Each row is a point on a tangle of strands that fork, close into loops and nearly touch. The rows are in no order.
Points whose rows are less than 91.1 apart are linked; no others are. Some points are linked to none.
renom: [  7 -16 -14   4  20 -16  -2 -25  12   3  -7  24  34 -13  33 -15 -59   5
 -10  20  -4 -22 -40  11  17 -15  -4  -6  13  49  29 -46  25  -6 -18   2
  36]
runem: [ 19 -33  34  21  12  -6  24   1 -24  -1   1  28 -27  -7 -21 -25  24  50
   1 -14  13 -18  -5   9   4  -1  62 -52  25   5   3  16  13  15  -4  15
 -16]
kidef: [ 27   8   2  -9  21 -16  12  -5  -3  -2 -33 -20  -7  10   0  22  33 -19
   3 -21   9  20  -5  -7 -12  39  14  39 -10 -24  -7   5 -25 -25  15 -21
 -12]
Musa: [-13  34 -31  11  31 -12 -39   3  39  12 -40 -10   2  17  -4  15  -8 -37
   1  25 -18 -21  -6  21 -33  13 -36  27 -21  24 -31  13  -6  13  -4 -21
  -6]
luzar: [ 40 -16   7  35  22  -4  21  13 -26   8  -8 -36   5 -15   8  26  36  35
  21 -33  22  29 -28  11 -20  17  47   0  19 -22 -36  31   5 -15   0 -28
 -21]
Duk: [-44  35 -16  14  -6 -15 -29   0  30   7 -18   9 -17  24 -31   1  -8 -44
   5  47 -11 -46   0  11 -18 -22 -14  -1 -28   8   5  24 -14  26   2   5
 -18]
fekov: [-24  -2   3  -1   9  -2  -4 -26   0 -14  -1  34  10  -9  18 -26 -58  -4
 -25  32 -10 -40 -38  23  17 -18 -25  -8  18  44  35 -30  20  23 -14  17
  17]
bipos: [  1   4  39  42 -21   1   8   5 -10  -7  11  18  -8  -3 -21 -26  33  33
  14  -1  14 -19 -11  15   3 -14  62 -49  17 -14 -15  19   3  13   4   5
 -27]
Fumuf: [  6  31 -20  -4  10  -8 -12   2  19  10 -26 -17   7   9   2  18  18 -29
   6   2  -2  18   5  -4 -10  19 -14  33 -14  -2  -8  -1 -13 -20   7 -20
 -15]
Bon: [-42 -15  -7  -7   3   7  -4  12 -14 -32  19 -10 -42  11 -30   7 -13 -27
 -33  27 -21 -22  49  23 -14   3 -40  14 -15   1   1  41  -3  36  -1  25
 -25]
zat: [ 30 -20   1   7  31  -4  34  19  10  20 -15   7 -54   2 -13  16  43 -12
   6 -16  14  11   7 -42  18  -2  40 -41  -3 -20   5  35  16   5   8   2
   8]
lem: [-37   4 -15 -13 -39   8 -42 -12   5 -22   2   2  37   6  -5  -5 -39  -9
 -18  22 -34 -31  31  36 -14  10 -58  35  -7   7  -6 -18 -14   1  -8  21
  -5]
Feg: [  2  12  52  -1 -20  10  24  -4   7   9   1  26 -35  14 -24  -7  30  18
   8 -21  11 -12  -4 -28  13  -2  48 -28  14 -42  18   2 -22  11   9  10
  -8]
vum: [ 28  13 -33   8  20  -5  -9  14 -10  13  -6 -51  17   2  10  43  15   4
 -10 -22  -1  44   6   8 -27  14 -23  30  -4   0 -47  18   0 -22   1 -23
 -19]
dom: [ -3 -17  24 -15 -49  22 -18   4 -47 -28  62 -16  21 -17  -1 -17  -2  56
  -4 -16   6  21  25  23 -18  -9  -7  -1  22 -20 -25   4 -15  -9  10  14
   6]
Bilog: [-15  19 -12  16 -12   7 -43  13 -20 -18   5 -37  29  -4 -18  14   2   1
   0  12 -12 -22  22  55 -30  10 -33  11  -6  -9 -56  34   2  14 -12   9
 -38]
Pip: [  4   2 -32 -23  11  10  14  10  25   3   9   2  -7   7  16  13  -4 -22
 -13  -9 -18  46  30 -46  15  -5 -33  24 -17  19  20 -23   2 -10   4 -13
  24]
novag: [-33 -33  19 -33  -4  -2  21 -24 -29 -32  -5  32 -41   6 -19 -10 -26 -23
 -42  20 -10 -47  -2  30   3   3 -20  21  -7   5  46   2 -21  12  12  29
  -3]
rizis: [-23  11  20   2 -36 -23 -10 -26   4 -16 -23   6  39  13   7 -23 -14  -2
  18  21  -1 -28 -22  34  -7  25  26  30  -3 -12   5 -34 -20 -33   1   2
 -10]
Vebag: [ -4  36  23  24 -46  -6   4 -15  46  23 -20  22  35   9  17 -15  -2  -1
  28  -9  -5   3 -49 -17  21 -21  53 -20   9 -16  16 -36   6 -20  -4 -16
  13]
lele: [-18   0   6  18  11 -11 -18  -3 -15 -25  -6  -6  11 -10 -16   0 -15 -10
  -7  38  -3 -40   5  53 -17   4   1  -1   4   5 -11  21   7  13  -4  14
 -28]
fenok: [ 23 -43   2   8   8  -1   8 -13 -29  -7   9   7  24 -24  13 -11 -17  54
   9  -1   6   3 -20  29   0  -3  32  -1  26  23  -1  -8  18 -24 -13 -15
  21]
Gani: [  1  -5  -2  14   5  25   5  14  -7   3  41  17 -17 -14  12 -24  -5  24
 -10  -6   5   1 -14 -21  44 -39 -17 -52  13  27   4  -7  43  37 -12   4
   5]
somez: [  2  18  -7   4 -35   4 -26   2 -13   5   5 -31  50  -7  13   7   2  16
  20  -2  -2  12  -5  21 -20   3  -6  29   8 -13 -30  -4   3 -29   0  -8
 -14]
zila: [-39  -1 -18  12   5  10 -14  18   0 -23  28  -5 -31  12 -14   0 -32 -23
 -32  28 -29 -23  41  11 -10 -18 -53  -4  -2  22  -8  34  23  63 -12  24
 -11]
vezuf: [ 16  -8  26 -17   4  10  25 -18   2  16  -2  43 -17  -1   3 -29  -5  33
  -1 -17   7 -18 -33 -29  43 -12  24 -34  26  21  29 -29  25   2 -16   6
  18]
gitu: [-24  21  18 -20 -47  -3  -8   0 -12 -12  -1  -4  26   6  -6   9  19  -4
  14  -6  12  11  37 -13 -20  42  -6  35 -14 -60   7 -13 -55 -11  10  -3
  -7]
suba: [-32  50 -17   0 -37 -16 -26 -15  44  11 -24  23  17  19   0  -9 -16 -32
  10  32  -6 -23 -11  -3   4 -13  -4   8 -20   6  23 -25 -22  -5  -1  -1
  -6]
gover: [ 25  -3 -17  14  13  13   5  17  15  18  11 -12  10 -16  19  20  14   2
   5 -16  -3  43  -1 -37  13 -23   3 -14   2   1  -7   0  31 -21   2 -23
  20]
neve: [ 31 -35   6   2 -12  20   1   9 -30  -6  36 -13  17 -32  18  -5  -4  75
  11 -14  11  33  -4  14 -14  -8  26  -1  39  -1 -20  10  11 -26  -3 -17
  17]
sevu: [ -7  50 -24  13 -26  17 -20  11  45  31  -9 -12  37  -6   4  23  27 -24
  22 -11 -14  55  14 -32  -3 -28 -13  -9 -11 -16  -4  -5  12  -3  10 -23
   0]
peri: [ 18 -10 -10 -14   0  32  20   8   8  15  33   8  -3  -5  32  -5 -16  18
 -13 -29 -12  42  -2 -58  43 -30 -29 -13   3  21  19 -33  30  -4  -9 -10
  36]
kaz: [ 44 -59 -14  -1  45 -11  30  -2 -16  13  -1   8 -18 -18  -3   6   0  12
   2  -9   4   8  -2 -13  24  14  18 -20   6  19   8  -3  25  -9  -5  10
  32]
beras: [  5  49 -10  32  -5 -21 -19  -1  29  26 -32 -17  44  -2  19  11   6 -16
  30   1   1  10 -40  11 -10   0  29  14   3  -1 -17 -10  12 -28  -4 -29
 -11]
fuzeg: [  5  -4  15 -40  -1  12  30 -20  13  10 -11  41 -34  12   2 -21 -10   3
  -7 -12   2 -22 -27 -40  45 -12   5  -9   0  11  51 -32   2   1  -8   7
  23]
kanek: [ 12  10 -11 -21 -18  31  18   4  24  11  17   1  11  -2  26   5  -8  -1
  -9 -35 -17  58  18 -61  23 -24 -27  11 -10   2  29 -41  -2 -13   3 -11
  36]
nel: [  5 -42 -26  15  50  -5  -4   1 -29  -9  11 -24  11 -27   1  16 -23   3
 -16  17  -4  -2  12  34 -12  16 -28   4  11  24 -13  20  26  12 -14   4
  -3]
lurub: [ 29   5 -30 -15  37 -29   7 -13  40  27 -57   2   6   9  31   5   8 -39
   4  -6   7  15 -29 -13   3  22  17  38  -7  15  16 -30  -7 -39   4 -31
  24]
zamu: [  1  52 -23  54  37 -23 -33  11  44  27 -30  -8  19  -1   4   9  -3 -32
  31  35   9 -18 -34  -1 -26 -17  12 -29  -4  29 -24  25  30  13 -15 -20
 -12]
kina: [  0  26  -2  56  25 -30 -20   4  22   9 -15  10  19 -11   6  -4 -12 -15
  33  35  15 -37 -39  18  -9 -25  40 -42   4  24  -6  16  27  15 -17  -4
 -15]
tef: [-35  20  -9  17   0  -2  -8  12   8  -7   7   1 -37  19 -29   0   3 -32
  -7  39  -1 -34  12   8  -5 -29  -7 -26 -22   1   1  39   2  39   5  17
 -34]
dunob: [-12  33  -2  12 -79  18 -34  10  -2  12  43  -5  51  -6  14  -4   7  17
  21  -7  -4  20   2   0  -8 -40 -10 -31  18 -20 -25   5   8   2   3   6
 -12]
zapul: [-21  37  19  21 -41 -19 -12 -24  23  -1  -8  30  40  11  16 -35 -32   5
  19  23  -1 -33 -56  28  17 -19  36 -13   6  14  12 -41   5  -9 -14   4
  -1]
bepi: [-16 -33 -17   1  38 -23   8  -5  -3  -3 -13  19 -27   0  -5  -1 -32 -35
 -22  39  -8 -36 -13  11  -3  -7 -17  -4  -1  26  27  16  13  28   3  25
  12]
doti: [ 28 -30   5  13  37 -33  22   0 -11   2 -35  13  -7  -9  -4  -1  11   2
  26   0  12 -21 -31  23   3  22  57 -13   7   6   2  11  15 -11  -7  -2
  -1]
Fovem: [ -5  43 -47   2  41  -9 -23   1  64  39 -53  -1  -2  25  17  21  -3 -49
   8  12  -9   6 -10   2 -36  12 -36  26 -20  38 -28  -2 -13   2   3 -38
   9]
bilo: [-21   3  33 -16 -49   0  -8 -12 -32 -31  21   1  21  11 -11  -7   1  15
   7   1   4  -7  31  15 -16  28  -7  23  -5 -45  -2 -15 -39 -12  14  13
  -8]
repu: [-15  53 -17  16 -64  16 -37  10  28  26  14  -1  51   1  11  10  12 -10
  24  -5 -16  30   6 -22   1 -46 -19 -28  -2 -16  -9  -2  12   9  -1  -2
  -8]
bibo: [ 33  -9 -29  -3  59 -35  30  18  -1  25 -49 -11 -56  13 -15  26  48 -45
   7  -9  24  14 -17  -8  -5  20  19  -8 -21 -11  -5  45   2   5  16 -10
  -4]
bira: [-42  -7 -19  16  24  -6  -6   3   9  -6  -2  13 -36  16 -16  -1 -37 -41
 -30  43 -24 -46  11   9 -24 -16 -42   4  -7  28  11  38  14  51  -4  18
   1]
zofub: [ 11   0  35   4  -5  11  15   9  -2  -7  11  -1 -27   2 -18  11  37   4
   9 -19  12   7  21 -24   2   8  32 -10  -1 -45  -1  14 -16  -2  13   0
  -3]
pudug: [ -6  -8  29 -44 -31  30  13  -7 -21 -24  38   2  -2   4   2 -12 -15  22
 -17 -27  -2  17  34 -26  16  12 -30  21  -8 -19  28 -42 -39  -2   3  15
  22]
pul: [ 22 -10  11  -8 -22  34  12   3 -11   9  41   3  11 -16  24  -8 -14  50
  -8 -28   0  30  -8 -26  22 -36  -7 -15  20   9  -1 -22  18 -15  -3  -8
  29]
tuf: [ -4 -46  15 -34   9  15  26  10 -28 -42  42 -10 -55   4 -13   4  -5  -3
 -33 -14  -7  20  53 -19  14   9 -39   6 -13  -2  17   9  -8  16   2  17
   3]
gozen: [-31  -5   6   1 -17   3 -22 -13 -20 -36  13   7  22  -8 -12  -8 -35  -1
 -29  30 -21 -34  12  51  -9   0 -33  12  12  11  -3  -4   1   6  -4  26
 -11]
vev: [  0 -17  57 -23 -13  13  16 -17 -33 -17  22  21  -6   6 -14 -27   0  55
 -14 -18   2  -9   5   3   8  11  29  -1  20 -17  10 -28 -22  -6   3  15
  14]
dazu: [ 41 -58 -40   7  72 -12  20  10 -14  16   6 -19 -24 -19  -1  14  -3 -12
   1  -2  -4  27   6 -12  20  21 -10  -8  -5  25   0  13  31   8  -1   9
  31]
kiza: [ -3  -5  43  15 -22   2   3 -11 -26 -22  14  18   5  -1 -15 -26   8  34
   3   2   3 -16 -10  23   2  -2  39 -19  15  -9  -8  -4  -6  -3   3  10
 -10]
Fovo: [-25   3  36 -17 -67  10 -21 -17 -47 -26  40   8  39   4   0 -32  -8  49
   1  -3   1  -2   8  29 -13   1  -4   1  16 -27 -10 -20 -25  -6   8  16
   3]
Bapod: [ 14  28 -17   2   9  14   4   9  40  24 -14 -13   4  -7   4  30  33 -27
  12 -21  -6  62   9 -45   6 -16   1  -3 -12 -14   4  -2  12 -13  18 -34
  12]
sas: [ 23 -65   8 -36  34  -1  47   4 -22  -6  12  11 -69   4 -17   2   8   5
 -24 -22   3   8  28 -32  22  16  -2 -16  -7  -1  21  14   1  10   3  26
  22]
dal: [ -5  36   1   4 -37  -4  -6 -14  28   7 -12  16  23  10  11  -8  -7 -16
  10   8  -4   1 -13 -18  16 -14  11   3  -6  -6  19 -34  -8 -19   2  -6
   6]
Kugad: [-14  -3  32   7 -16 -21  10 -27  11  -9 -27  14  40  12  15 -34 -13  18
  25   5  -3 -21 -53  35  -6  25  62  22   8  -2   6 -40 -12 -49 -13  -3
   7]
zupug: [-17  -6  11  15  -3   8  10  19 -15 -18  12  -6 -58  10 -28  -3  27 -16
 -13  22  15 -23  29   9   3 -14  12 -39 -25 -16  -2  54  -2  37  16  23
 -43]
kuzo: [ 11 -29  13 -13   0  -1   9 -17 -19 -21   6   5  18  -7   8  -7 -17  21
 -10   2  -1  -5  -3  13   4   6  10  17   5  11   6 -25   3 -27   2  -1
  17]
Pob: [ 14 -44 -32  -1  54 -21  23  15  -4   9  -4  -2 -50   1  -9   7   4 -30
  -8  16   1   2   9 -12  11   5  -5 -16 -16  15  13  28  21  23   8  16
  17]
Zuval: [ 12  -6 -15  36  39 -28  -2   1  15  11 -10  17  -3 -10   6  -1 -17 -15
  13  30   9 -23 -30  -1   9 -21  18 -42   2  30   9   7  29  20  -9   5
   9]
gif: [-37  39 -18  11   6 -30 -29 -13  53  20 -37  18  -2  24  -8  -8 -24 -48
   8  45  -3 -51 -27   8 -17 -24   1   6 -23  29  19   3 -11   5   0  -4
   1]
Saraf: [-10   3   6  -2 -12   9 -19  11 -31 -28  23 -38   2  -1 -23  12  18  -1
  -1  -2   1   7  44  24 -20  20 -25  14 -10 -25 -36  29  -9  -2   3  11
 -36]
dutom: [-10 -27 -27 -15  46 -23  -6  -7  11  -3 -24   2 -10   2   4   7 -26 -35
 -21  30 -14 -20   2  12  -8  18 -30  32  -3  25  17   2   2   2   2   4
  11]
bodi: [-11  16 -23 -39   0  -3  12 -13  26  11 -44   1 -13  11 -11  11  26 -48
   3  -6  14  20  17 -20 -16  40  -4  59 -29 -10  18  -9 -62 -20  23 -22
  -2]
berel: [ -4  25  12 -10 -78  31 -13   0   0  18  37  -2  48  -9  29  -5  -3  28
  16 -30  -4  39   3 -25   2 -37 -17 -11  14 -29   0 -23  -4  -4   5   2
  17]
Kof: [ 14 -15  26  -1   4  27  19   1 -10  15  32  27 -29 -16  -2 -29  13  48
 -12 -27  13  -1 -10 -32  41 -20   9 -54  29  17  13  -5  33  21 -12   5
   6]
gakan: [ 33 -16  28   5  29 -12  25   5 -27  -7 -19 -21 -14   4  -7  18  40   9
  13 -27  15   7 -12   7 -15  39  44  19   5 -34 -22  18 -14 -19   8  -9
 -15]
pofa: [ -8 -14 -13  14  33 -24 -21 -19  -2 -10 -25  -5  43 -19  14   3 -47  -8
  -8  28  -8 -37 -22  53 -24  20 -14  32  19  35  -1  -6  10 -10 -15  -3
   2]
laleg: [ 24  15 -17  39  -5   2  -9  21 -17  10   4 -48  28 -20  15  25  22  31
  27 -17  16  34 -26  26 -28  -6  26  -1  28 -16 -51  36  14 -10  -1 -27
 -34]
zuzeg: [ 12 -33  18 -20  17  17  43  15  -7   8  20  13 -84   7 -16  -6  27   9
 -17 -31  13   6  21 -54  33  -6   2 -43  -4  -6  21  25   8  32   0  21
   5]
dide: [  5  65 -34  15  24 -25 -21  -9  65  45 -60  -6  15  17  16  24  12 -48
  15   1   3  13 -28   8 -27  11   1  20 -10  17 -17  -8 -13 -15   5 -37
  -5]
tenut: [  4 -32 -28   2  37  -9 -14  -7  -8  -2  -1 -16  37 -22  21   9 -45   5
 -14  17 -13  -5  -3  25 -11   6 -32  26  14  37  -2 -14  22 -14 -10  -5
  18]
ruva: [-43  23 -13 -40 -41   3  10  -2  19   6 -24   9   1   5 -25  10  21 -40
   0   5  13  19  39 -41 -18  39 -17  45 -36 -29  21  -7 -70  -3  21  -9
  -2]
Fote: [ 36 -33  22   9  39 -18  36  11 -18   8 -30   3 -26  -5 -11   7  38  15
  23 -24  17  -5 -12  -1  -3  32  62 -17  15 -17  -9  24   8 -14  -1  -1
  -6]
vusa: [ -4  31 -34  23 -17  15 -40  24  23  24  22 -14  57 -10  29   4 -26  13
  16  13 -18  11 -10   1 -14 -53 -24 -13  11  30 -25  -2  34  -3 -16  -2
  11]
muge: [ -7  18  48 -22 -41  14  21 -23   7   9   1  28   6  17  -1 -23   0  28
   9 -24   2  -6 -11 -25  20   9  32  -1  16 -35  33 -48 -32  -5  -1   4
  19]
kugi: [ 13  14 -35 -32  25 -16  11 -20  40  23 -64   1  -7  15  16  10  17 -52
  -1 -15  12  24  -9 -12 -14  33   2  59 -16   7  13 -26 -44 -36  17 -34
   8]
pasu: [ 16 -31  40  -1  -3  25  10  20 -39 -12  53 -25 -17 -17 -11   1  28  60
 -12 -36  19  24  37   0  -9   5  23 -12  20 -30 -22  17 -11  -7  10   4
   6]
Voku: [ -4  49 -24  23 -10 -11 -48   1  32  27 -27 -18  61   0  22   5 -17 -12
  21  13 -11  -9 -24  22 -25  -7 -10  22  -2  21 -28 -16  11 -20 -15 -16
  -2]
dufoz: [ 28  -4 -32   5  50 -19   4  13 -13  -4 -14 -46 -18  10  -8  42  23 -16
 -24 -12   1  29  18  11 -26  33 -25  21 -16   0 -41  33  -5   1   2 -14
 -29]
Gipi: [  1   4  52 -18 -25  26  17 -13 -10  16  23  20   7   6   2 -28   3  63
  -3 -38   4   7 -11 -22  18  -6  34  -9  40 -20  17 -38 -12  -9  -1   3
  24]
Rali: [ 28 -25  21   1   4  20  13  13 -22   1  25 -21   2 -19   6  11  19  42
   6 -31  13  31  12 -12  -5   2  23   3  20 -22 -16   7   6 -27   8 -12
  15]
Pagev: [ -6 -11  28 -33  -4  27  23  -9 -14 -12  22  28 -45   3 -11 -26  -1  14
 -16 -10   3 -16  -2 -26  39 -12 -13 -18  -1   3  33  -9   2  22  -5  14
   2]
zimu: [-10 -32   6 -39   3 -12  17 -25  -4 -27 -20  19 -20  10  -7  -7 -19 -23
 -25  15  -6 -31   2  10   6  15  -6  38 -14   4  40 -17 -28 -14  14  15
   9]
musaf: [ 33 -12 -26  -1  32 -26   6 -12  25  25 -36   0  32  -8  40   1 -13 -11
   9  -4   4   7 -35  -9  11   8  23  25   2  28  14 -38  17 -45  -9 -25
  37]
baduz: [  8 -16  50  -2  -9  24  16  11 -25 -18  43   1 -37  -4 -22 -11  27  38
 -17 -29  15   5  35 -11   9   1  15 -28   9 -31  -5  12 -16  14   9  17
  -7]
rori: [  8 -42  23 -24  17   4  18  -3 -33 -38  18  -5 -27  -4 -14   5   4   5
 -21  -1   0   1  36   8   0  24  -7  16  -9 -12   4   9  -9  -9   8  15
   0]
rad: [-14  17  18 -27 -42  25  16   1   1 -11  20  11  -9   5 -10   0   3  -1
  -4 -18   3  20  28 -45  16   8 -17  10 -17 -34  29 -22 -46  12   7   9
   9]
refo: [  7  17   3  19 -41   2 -18   8 -26   3   6 -43  47  -7  15  10  17  35
  36 -10  10  30 -23  35 -38  12  19  20  26 -34 -51  19  -7 -21   5 -14
 -29]
Ninid: [ 22  -4 -27  -3  45  -8  30  19  25  29 -29   3 -53   8 -12  27  52 -44
  12 -13  13  33  -2 -44  11   0  20 -19 -18 -11  14  34  12   2  15 -21
  18]
dol: [-31  21  30 -17 -48  40  -4  10 -21 -25  57  11 -26   0 -16 -30   9  10
   0 -14   7   5  29 -19  31 -12 -37 -29  -3 -22  11   1 -11  43   1  20
 -18]
runap: [-29   8  18  -9 -28  31  -9   0 -27 -31  51   9 -10  -6  -8 -32 -11  16
 -19   1  -3  -8  13   8  26 -25 -40 -27   7   8   0  -3  13  36  -4  23
 -17]
Rusi: [  9 -18  -7 -20   6   6  10  -4   2 -14  13   1   2   1  12   4 -17  -2
 -18  -1 -10  14  17 -21  17  -2 -22  16  -8  11  16 -26   1 -20   3   0
  17]
zame: [-22  33 -21  13  -4  14 -16  14  17  -2  29   7  -7  10   8  -8 -22 -10
  -5  16 -15  -3   1 -21  18 -43 -35 -28  -1  23   1  -5  28  41  -8  10
 -10]
dusa: [ -1 -19  21   4 -19  15 -12   8 -53 -31  42 -36  12 -20 -13  -6  15  38
   2  -6  14  11  31  40 -26  10   2   4  12 -22 -38  29  -4  -7  11   6
 -22]
Gopo: [ -3   6  22 -14 -59  19  -2  -7  -8   7  23  -7  45  -2  25  -9  -6  35
  16 -24   0  25   3  -9 -11  -5   8  16  14 -36   3 -38 -21 -29   7  -2
  28]
Naf: [ 31 -11 -19   4 -19  22   2   8   3  18  27  -3  36 -28  43  -2 -26  46
   9  -4  -1  37 -25 -11  10 -42   4  -8  29  24  -5 -21  30 -27 -10 -17
  32]
gemat: [ 41 -42  18  -9  35 -12  41  -3  -7  20 -14  18 -19  -4  -8   6  15  28
   9 -30  11   4  -4 -31  16  16  52 -22  27  -2  12  -3  14 -25  -3   7
  26]
dakuv: [ -7 -19  36 -12  -5 -20  20 -26 -12 -20 -23  43 -20   5 -13 -25 -14  10
  -8  15   0 -46 -34  32   9   2  40  -9   6  11  24 -11  -4   1  -3  20
   1]
botub: [ -4  30  31  -4 -49  11  13 -21  41  26 -20  20  28  10   6  -7   7  10
  24 -32  -4  19 -18 -47  20 -12  38 -13   5 -47  32 -44 -21  -4   4 -16
  19]
dipur: [  3  39 -38   7   4  13 -31  21  18  20  -5 -33  23   4   8  27  16 -14
   5 -11 -18  35  19  -1 -19   1 -38  19 -14   5 -36  10  10  -7  -4 -20
 -10]
repeb: [  7  -2   6  21  19 -24  -4  -3  -9 -13 -16  -3  10  -7  -2   1   4  -6
  13  23   8 -25 -19  34  -6   7  30  -1   3   6 -10  10  12  -6  -4  -4
 -19]
Fupu: [ 14 -47   5 -19  16  18  19  21 -28 -22  49 -25 -29  -7   5  14   0  13
 -21 -24  -4  44  49 -29  13   4 -30   3  -4   5  -4   4  11  -6  -1  -1
  17]
tinez: [ 28 -35 -18  -4  51 -34  24   9 -10  14 -39   4 -42  -2 -13   9  15 -28
   8   9  14 -15 -15   4   6  15  28 -11 -15   4  10  31  11   1   9   7
   9]
nese: [-54  12 -12 -14 -34   4 -12   6   1 -20   8   3 -28  22 -44   7  -2 -31
 -13  29 -15 -25  43   8  -9   2 -38  18 -33 -11   7  27 -34  31   3  18
 -32]
vime: [-22  31 -20  25 -11  12 -40  10  16  -1  23   1  39   2  10 -10 -43   3
   1  24 -21 -22  -8   8  -7 -48 -36 -27   9  37 -19  -5  31  30 -19  13
   0]
fuzal: [ 17 -42  20  22  27  -9  21   9 -35 -14 -10   8 -36 -14 -16  -8  25  14
   1   7  20 -25  10  34  -6  13  50 -40   0  -4  -6  41  13  21   6  15
 -26]
kipe: [-26  50 -12  20 -40   5 -32  15  16   1  12  -2  11  12 -20   9  17 -22
  16  20  -5   0  26  -3  -4 -16 -17 -23 -14 -23 -19  23  -1  18   0   7
 -30]
Pedi: [ -8  17   5   5 -27  20 -10  23 -10 -14  30 -26  -5  -2 -16  16  29  -9
   8 -15   4  31  49 -21  -5   3 -18  -4 -12 -37 -17  24 -12   2   9   4
 -22]
Zubut: [  5 -14 -10  16  10  11  -3  20 -18 -15  32 -19   1 -13   0   8   6   8
  -6   3   5  13  23   2   3 -14  -8 -19   1   5 -22  19  24   0   0   1
 -11]
Dof: [-31  20  -4 -24 -37  -8  -9  -8   1 -13 -15   0  -1  12 -25   5  11 -27
   7  15   5  -9  33  -5 -17  34 -19  39 -29 -30   9   3 -51  -8  12   1
 -22]
zonom: [-16  25  15 -10 -59   9  -5  -5   5   4   3  -1  46   2   9   6   9   4
  20 -18   3  26  22 -26  -9   9   1  15  -6 -52  14 -28 -33 -15  10  -7
  10]
nafed: [  3   7 -18  28  21   2  -5   6   9  10  23  18   5  -6  20 -12 -29   3
   1  19  -1  -7 -30 -20  26 -43 -13 -47   9  38   8 -14  41  30 -17   3
  12]
Kisot: [ -4 -18  39 -14  -6 -19  25 -34   4 -12 -26  41   9  14   2 -35 -19  28
   3  -2  -5 -33 -46  19  11  13  59  -2  18  15  27 -39  -5 -27 -15  11
  18]
lapo: [-12  15  -5  10  17 -40 -27 -21  12  -8 -49 -12  29   4   5   4 -25 -22
  -1  24  -5 -42 -30  56 -27  34   1  47  -1  14 -16  -3 -16 -12  -7  -4
 -26]
sape: [-15  17  24  -8 -48  31   3  17 -10 -13  50  -3 -12  -1 -12   1  18   7
  -1 -31   6  32  40 -39  15  -9 -24 -20  -5 -39   5   0 -27  25   6  11
  -5]
Geko: [-26  23  40 -27 -42  45   4  -6  -6  -6  32  34 -28  -2 -13 -45   7  16
   9  -8   8 -18   2 -29  47 -12 -16 -25   4 -16  34 -16  -3  30  -4  12
  -1]
pes: [ 25  21 -34  37  49 -28 -17   7  14  28 -26 -22  26  -9  16  22  -2 -13
  20  11  10   4 -34   7 -17   2   6  -5   2  28 -23  12  25  -1 -13 -27
  -6]
dofiz: [ 13 -59  -7 -39  31  -7  38  -9 -11  -8  -1  25 -49   6  -6  -2 -17 -10
 -29  -3  -8  -5   4 -21  29   7 -18   2  -8  17  36  -6   5   7   3  21
  33]
numuz: [ -1 -28  23   0   6  15  32  19 -20 -11  17   8 -78   7 -22  -9  31   4
 -20  -5  18 -15  26 -15  18 -11  12 -49 -16  -9  10  46   2  42   9  25
 -23]
bunom: [ 45 -30  -8  24  48  -2  24  24 -16  18  -4 -24 -38 -16  -4  23  49   0
   6 -24  24  26  11 -21  10  19  27 -32  -1 -15 -22  45  26   6   5  -8
  -7]
kimum: [ 29 -24 -40   8  45 -23  -8 -13   6  22 -22 -18  45 -21  39   7 -39   3
   6   7   1   5 -33  16  -5  11  -5  26  10  42   1 -26  22 -29 -13 -22
  27]
pamer: [ 17 -14 -33 -19  58 -28  20  11  -7   4 -32 -22 -54  21 -16  32  36 -43
 -15  -5  11  19  11   1 -19  32 -18  26 -27  -1  -9  39 -16   4  16 -10
 -18]
Dosi: [-25  27  -5  16 -24  28 -13  22  -5 -13  53  -4 -19   3  -2 -19   1   0
  -9   2  -2   2  20 -11  27 -43 -34 -46   1  11 -11  15  27  54  -6  16
 -28]
moz: [ -4  22 -32  15  -4  -1 -43   1  30  21  -9 -14  68 -11  37  -3 -48   5
  11  20 -17 -12 -21  14 -22 -29 -24  18   5  44 -16 -29  24 -20 -22  -8
  20]
bubov: [  6  20 -22  22   7 -15 -34   2 -11  -2 -20 -42  37   2  -5  28  -7   6
  -5   1  -7 -12 -11  52 -40  21 -19  29  -3   5 -56  18 -10  -2 -12  -7
 -36]
pefot: [-22  11 -28 -13  -1   3 -46  -3  19  -8 -23 -13  27   4   4   7 -26 -20
 -15  14 -33 -19  22  33 -20  24 -56  54 -17  14 -22  -9 -18  -4  -9  -2
  -3]
tikem: [-10  24  55  35 -41   0  11   2  16  10  -1  21 -13  11 -27 -11  43  15
  26 -12  10 -11 -14 -12   7  -7  63 -46  16 -56  -3  12 -13  17  14   2
 -25]
zok: [  0   6 -18 -18 -16   3 -32  -7 -10  -6 -10 -34  43   1   7  12 -10   5
  -7  -9 -15   3  17  31 -25  28 -41  59  -8  -2 -29 -12 -16 -29  -2  -4
 -15]
bif: [  7 -47  -9 -53  21 -15  37 -22   4  -8 -31  30 -38  18  -1  -9 -15 -23
 -24  -7  -1 -19  -2 -21  18  11  -4  32 -17  10  52 -21 -26 -19  11   9
  38]
Pap: [ -7 -18 -38 -26  56 -23   0   1  10   8 -32  -9 -35  18  -9  18   5 -48
 -17  13  -4  -3  13   6 -18  24 -34  43 -20  18   3  24 -13   7  11 -11
  -1]
Votab: [  8 -48  13  -7  32  -6  23   8 -37 -27  -2  -5 -47 -10 -22   4  17  -9
 -17  11  10 -17  25  24  -4  21  13 -14 -11 -10  -2  41   3  15  11  20
 -22]
gol: [ -4  52 -11  17   3 -31 -13 -11  44  25 -51   2  10  14   5  11  22 -44
  27  10   7  -1 -39   7  -9  13  34  17 -13  -6   1  -2  -9 -20   7 -26
 -14]
vobir: [-22 -22  21 -15   0  -4  10 -26 -22 -29  -5  39 -16  -7  -2 -22 -37  -4
 -36  27 -10 -43 -23  38  14  -3  -9  -1  13  24  37 -12   1  17  -4  25
   6]
rif: [ -2  41 -30  26   6  -4 -55  11  20  12 -25 -30  43   4   7  19 -12  -7
   6   8 -18 -16 -11  36 -39   3 -36  23 -15  18 -54  10   1   5 -17 -17
 -10]
vitub: [ 14 -13 -12  -1  -1  11   2 -11  -4   9  21  18  33 -16  35 -15 -45  33
  -9   2  -5   4 -35  -3  28 -36  -9 -15  17  44  16 -43  30  -8 -16  -6
  34]

How many points has the smallest loop of links through each point below? Write 0 if it is on no loop.
Geko -> 11
vusa -> 14
kaz -> 7
dide -> 7
bibo -> 11
refo -> 13
dutom -> 0

A piece is two or more points that can be reached from each other along the links. Count, over all rows, the pieces, the separate loops (a circle has one, a figure eight two, a Y none), the forks (points with three links) and the tips (points with one).
pieces -> 3
loops -> 7
forks -> 17
tips -> 9
